Each row is a point on a landscape with many valleys, with its height.
A ball rolls from a point to the lowest of its 2 nearest points, and stops where none of them is lower. Distance is the straight distance between rows; heights are no part of it.
reb: [160 149  78 168  98 168 110  57  86 163 111  55  82 151 136 116 120 180
  92 113 119]  (h 809)
Vika: [100 125 166  86 165 109 143 155 116 181  79 191 117 134  55 105  87 150
 100 144 109]  (h 356)
muti: [155  88 137 157 131 133 106 155  88 154  75 156 143 128 166 106  91 128
 146  98 133]  (h 615)
dus: [160 128 117 168 107 100 181 124 137  66 150 103  98 158 139 117 127 128
 108 161 131]  (h 602)
Lapuf: [182 106 140 225 109 139 130 142 110 125  83 109 116 153 145 116  59 158
 154 136 121]  (h 400)
rinak: [100 107 123  95 105 110 133 130 137 119 111 128 134 162 201 156 166  85
 173  76 150]  (h 251)
zir: [118 149 122 147 138 116 134 108 142 113 169 131 127 158  94 183 138 126
 156 116 106]  (h 198)
zut: [108 137 116 130  98  81 163 141  97 138 161 164 142 146 133 143  93 103
  77 138 144]  (h 557)
lik: [ 91 183 139  63 147 140 131 148 158 144 140 125 138  56 119  69 111  90
 130 142  89]  (h 691)
Raf: [ 95 130 147  67 176  75 164 138 124 123 165 156 108 144 110 169 125 123
  73 137 110]  (h 493)
Defa: [121 111 150 175 126 102 103 137 117 134 168 178  85 138 165 148 135 138
 109 143 101]  (h 294)
rinon: [150  90  94 114  95 124  97 114  96 127 116 123 112 141 102 138 194 140
 164  71 142]  (h 18)
Paga: [151 120 151 189 168 153 108 127 128 166  98 143 116 126 121 114  96 196
  67 116 131]  (h 216)
pir: [152 108  84 132  33 167 129 111 129 129 117  95 168 123 135  94 149 119
 148 136 178]  (h 660)
luze: [127  84 181 165 140 103 165 168  81  91 150 147 141 133 190 123 107 140
 118 146 137]  (h 548)
Mel: [174 101 114 175 112 152 110 138 107 136  78 122 119 116 148  80 124 148
 133 128 172]  (h 590)
Beka: [145 123 170 156 167 124 135 123 153 142 107 150 160 176  80 173 112 191
  73 107 106]  (h 280)
ner: [128  99 113  52 118 127 132 153 122 109 133 101 120 114 104 144 183  67
 156 115 151]  (h 264)
tini: [113 124 162 154 146 124 101 137 129 196 110 169 136 132 137 135  85 168
  58 115 110]  (h 196)
Bibun: [ 98 160 112  99 121  95 162 131 123 150 142 141 159 125 101 145  98 122
  87  84 128]  (h 588)
Deful: [108 115 150 122 148  71 137 136 134 155 149 177 108 176  97 198 118 131
  72 138 107]  (h 435)
Neni: [159  78 145 172  71 145 163 144 114  80 119 119 160 131 191  86 120 118
 144 195 156]  (h 636)
tenev: [123  71 138 115 107 129 105 146  67 129 131 166 173 156 172 144 130  86
 198 189 130]  (h 706)
Simo: [ 86 119 145 128 137  69 120 121 115 151 153 186 116 186 141 208 100 110
 140 132 118]  (h 369)
Nin: [106 123 168 161 168 114 170 139 113  90 171 151 151 155 146 134 106 143
  96 176 139]  (h 519)
pega: [111 176 141 112 172 158 125 118 141 171 107 124 165  94  85  92  97 189
  65 114 112]  (h 227)
mirut: [123 107 115  57 109 145 168 143 121  93 154 104 193  99 122 110 152  88
 120 171 154]  (h 418)
Sov: [130 105 140 187 131 124 104 133 121 120 150 150  75 103 168  88 155 148
 117 154 139]  (h 367)
Gavu: [122 120 114 109 160 166  84 105  81 172  80 132 164 132 125 123 131 165
 158  69 141]  (h 743)
dovuv: [147 104 114 109 121 142 164 126 111  66 166 108 148 102 111 114 174 125
 126 176 151]  (h 379)
vuv: [107 151 141  48 162  94 135 145 154 136 124 119 101 113 108 170 121  94
 125  58  92]  (h 799)
miziz: [128 106 130 153 155 139 112 135 127 100 142 146  91 118 142 120 165 110
 166 174 138]  (h 417)
tal: [116 104 127  57 149 126 134 156 120 120 128 142 134 130 199 123 152  64
 143 153 132]  (h 659)
rizi: [114 114 112  48 139 124 124 150 103 141 107 135 144  93  66 118 145 106
 139 111 136]  (h 162)
nebo: [171 161  82 165  77 152 101  74 136 116 102  49  61 127 107 105 122 195
 119 149 128]  (h 789)
nared: [172 114 122 162  82 125 178 133 135  63 110  99 144 149 181  85 124 131
 130 147 125]  (h 622)
buva: [137 129 119  97 101 189 100 122 161 107 141  89 169  66 140 100 161  96
 180 140 134]  (h 535)
tizo: [113  99 104 124  83 138 125 130  95 137 145 156 172 141 134 128 146  82
 169 171 169]  (h 692)
zevi: [171 120 109 201  92 123 107 121 117 121 110 128  79 168 130 129 115 139
 160 141 103]  (h 366)
nafub: [146  87 131 123 104 102 137 143  78  91 152 144 110 160 180 140 165 107
 135 144 128]  (h 273)
sug: [149 174 111 131 133 165  78  90 160 176 145 104 149 104  54 157 101 170
  91 144  86]  (h 771)
Zul: [114 132 157 170 153 119 172 122 160  88 165 129 116 129 109 143 144 167
  72 146 146]  (h 478)
Tozo: [ 97 145 131 112 153 133 133 115 116  88 207 121 132 104 111 138 177 121
 132 181 147]  (h 429)
sozo: [112 131 114  75 135  67 126 126 131 150  90 169 138 161 158 172  84 105
 160  70 107]  (h 303)
boleg: [ 97 120 189 167 171 106 109 149 156 155 147 182  94 146 161 154 122 135
  83 162 107]  (h 211)
sop: [144 142  98 134 102 109 157 136 111 134 148 141 158  98 112  96 103 119
  78 169 155]  (h 504)
fuzod: [113 194 105 133 134 153 124 114 152 166 120  91 169 128 130 131  90 112
 146  71 127]  (h 98)
zatuk: [ 90 186 129 165 138 141 153 113 175 127 144 119 165 125 125 124 103 123
 139 109 148]  (h 208)
zor: [113 150 114  82 171 152 121 123 111 167  69 101 157 136  84 133  95 148
 135  48 137]  (h 763)
rilu: [142 139  95 139 110 133 102  99 125 122 145 111 110 132  79 154 169 131
 175  96 119]  (h 122)
Sorig: [163 166  88 149 122 139  96 102 154 159 139 110 107  90  66 138 110 130
 126 154 115]  (h 753)
Dulef: [102 146 167 111 160  91 125 149 162 186 116 184 115 131 149 128  89 133
  54 132  93]  (h 68)
poz: [121 113  88 108  77 166 119 131 110 141 130 116 164  90  85 109 161  95
 154 141 188]  (h 674)
Beb: [116 118 160 129 189 132 117 147 147 161 103 177 103 114  57 113 110 145
 100 183 115]  (h 407)
vad: [152 121 108 126  97 114 123 127 129 113 102 118 102 152 186 112 167 114
 148  76 112]  (h 191)
pamo: [136 144 111  58 157 120 129 144 133 135  85  92 142 120 113 136 123 114
 138  38 122]  (h 782)
fono: [130 165 125  90 138 139 104 136 146 140 158  97 111  44  79 113 113 105
  97 119 100]  (h 709)
nez: [144 161  85 144 121 165  96  70  79 188 136 100 149 125 132 136 106 173
  88 106 108]  (h 797)
nivov: [148 132 117 126 104 202  95 100 148 122 111  81 174  90 150  78 172 153
 164 111 146]  (h 546)
fos: [ 97 156 147  96 147  76 130 130 140 170 106 186 144 152 165 142  62 123
 109  93  83]  (h 210)
dubo: [ 98 150 130  76 154 130 132 152 146 127 130 129 134  85 152 104 151  79
 143 120 122]  (h 677)
zefe: [ 86 138 142  40 156 109 140 145 113 169  90 162 125 124  40 114 112 125
 145 120 129]  (h 274)
rira: [ 73 152 144  38 153  87 176 147 116 139 133 145 138 122 116 118 110 108
  93 117 123]  (h 541)
dek: [143  92 151 111 140 124 127 168 118 128  96 163 140 113 187  92 131 106
 135 136 114]  (h 638)
Vigur: [139 110 129 136 174 131 106 143 119 140 115 182 111 106 101 113 126 123
 147 168 106]  (h 448)
geb: [112 108 135 123 123 117  99 118  78 146 110 181 189 139 141 142 122 160
 172  91 130]  (h 729)
niso: [146  77 116  98  78 133 137 139 110  94 152 122 126 117 158 103 200 105
 118 148 152]  (h 332)
mozan: [121 123 160 209 144 125 145 116 172  93 140 125  67 152 126 125 150 175
 112 149 145]  (h 432)
zes: [121 147 121 192 118 136 134 127 143 136 119 139 140 152 161 116  98 103
 160 137 147]  (h 282)
faku: [156  84 109 142  87 119  85 116  78 139  89 126 103 166 173 134 160 151
 155  57 125]  (h 117)
Zok: [146 151 126 168 182 183 118  98 151 164  86 108 135  96 107 103  84 202
  85 136 140]  (h 132)
Gefi: [132 150 126 172 131 124 135 114 186  80 131  84  35 128 106 127 154 145
 150 145 123]  (h 475)
Vokep: [150  69 114 132  42 177 134 128 138 110 123 121 166 137 169  97 153 112
 158 195 161]  (h 648)
soro: [177 163 111 165 117 151 110  92 182 121 120  70  69  88  75 146 112 180
 116 155 120]  (h 772)
Lamak: [135  95 163 191 104  87 173 146 101  67 141 121  88 181 173 125 120 143
 118 135 113]  (h 576)
zis: [102 189 168 114 171 149 121 125 184 149 138 105 147  85  99 129 109 156
  87  94  84]  (h 299)
roneb: [119 134 121  87 138  97 140 132  99  89 194 107  95 173 173 161 169  83
 125 153 138]  (h 170)
Vol: [154 105 100 104 100 113 182 150 107 108 125 125 174 125 150 103 115  93
 107 157 150]  (h 459)
pip: [101 128 114 130  97  87 123 117 107 127 139 162 135 176 170 174 138 107
 172  95 144]  (h 301)
savas: [147 140 107 145 130 160 123 114 128 124 114 106 144 109 136  97 147 151
 128  88 145]  (h 564)
Vedam: [138 121 123  50 171 124 134 148 117  81 166  80  90 144 132 157 172  66
 147 161 131]  (h 267)
pomi: [107 158 139 150 143 121 133 111 173 144 130 119 128 169  88 177 133 149
 128  60 125]  (h 67)
guli: [144 121 107 193  92 132 130 118 138  96  94 110  92 167 150  97 122 115
 193 166 142]  (h 330)
buzin: [126 172 121 132 102 143  97 113 164 147 172  75 102  76  72 152 105  89
 125 110 118]  (h 730)
Goni: [121 122 164 171 185 117 143 140 171 118 100 145 109 175 109 165 129 146
 120  87 125]  (h 193)
Fumi: [ 52 181 162 121 165 137 135 120 174 147 153 152 158 126 108 143 120 133
 124 118 114]  (h 281)
dufan: [155 145 120 134 130 138 138 121 171  65 157  73  73  90 129 117 161 107
 153 160 106]  (h 502)
sozi: [147  58 133 138  76 134  95 138  71 120 119 164 191 141 156 144 149 139
 186 127 126]  (h 718)
Giva: [143 148 133 123 109 168 112 118 169  71 143  53 110  48 106 119 140 101
 177 136 131]  (h 521)

Where does a ball stop that starts at each point below?
zor | mozan
vuv | rinon
pir | mozan
Bibun | rinon
buzin | mozan

Call two points neighbours if one is among the 2 nearest of the other. Go from one point of each pair to the other, from neighbour to neighbour, staying as low as possible. Name the highest point that can't be avoided.
Zok and roneb | Tozo
fuzod and Dulef | zis
pomi and rinon | zir
rizi and roneb | Vedam
Zok and Dulef | Paga
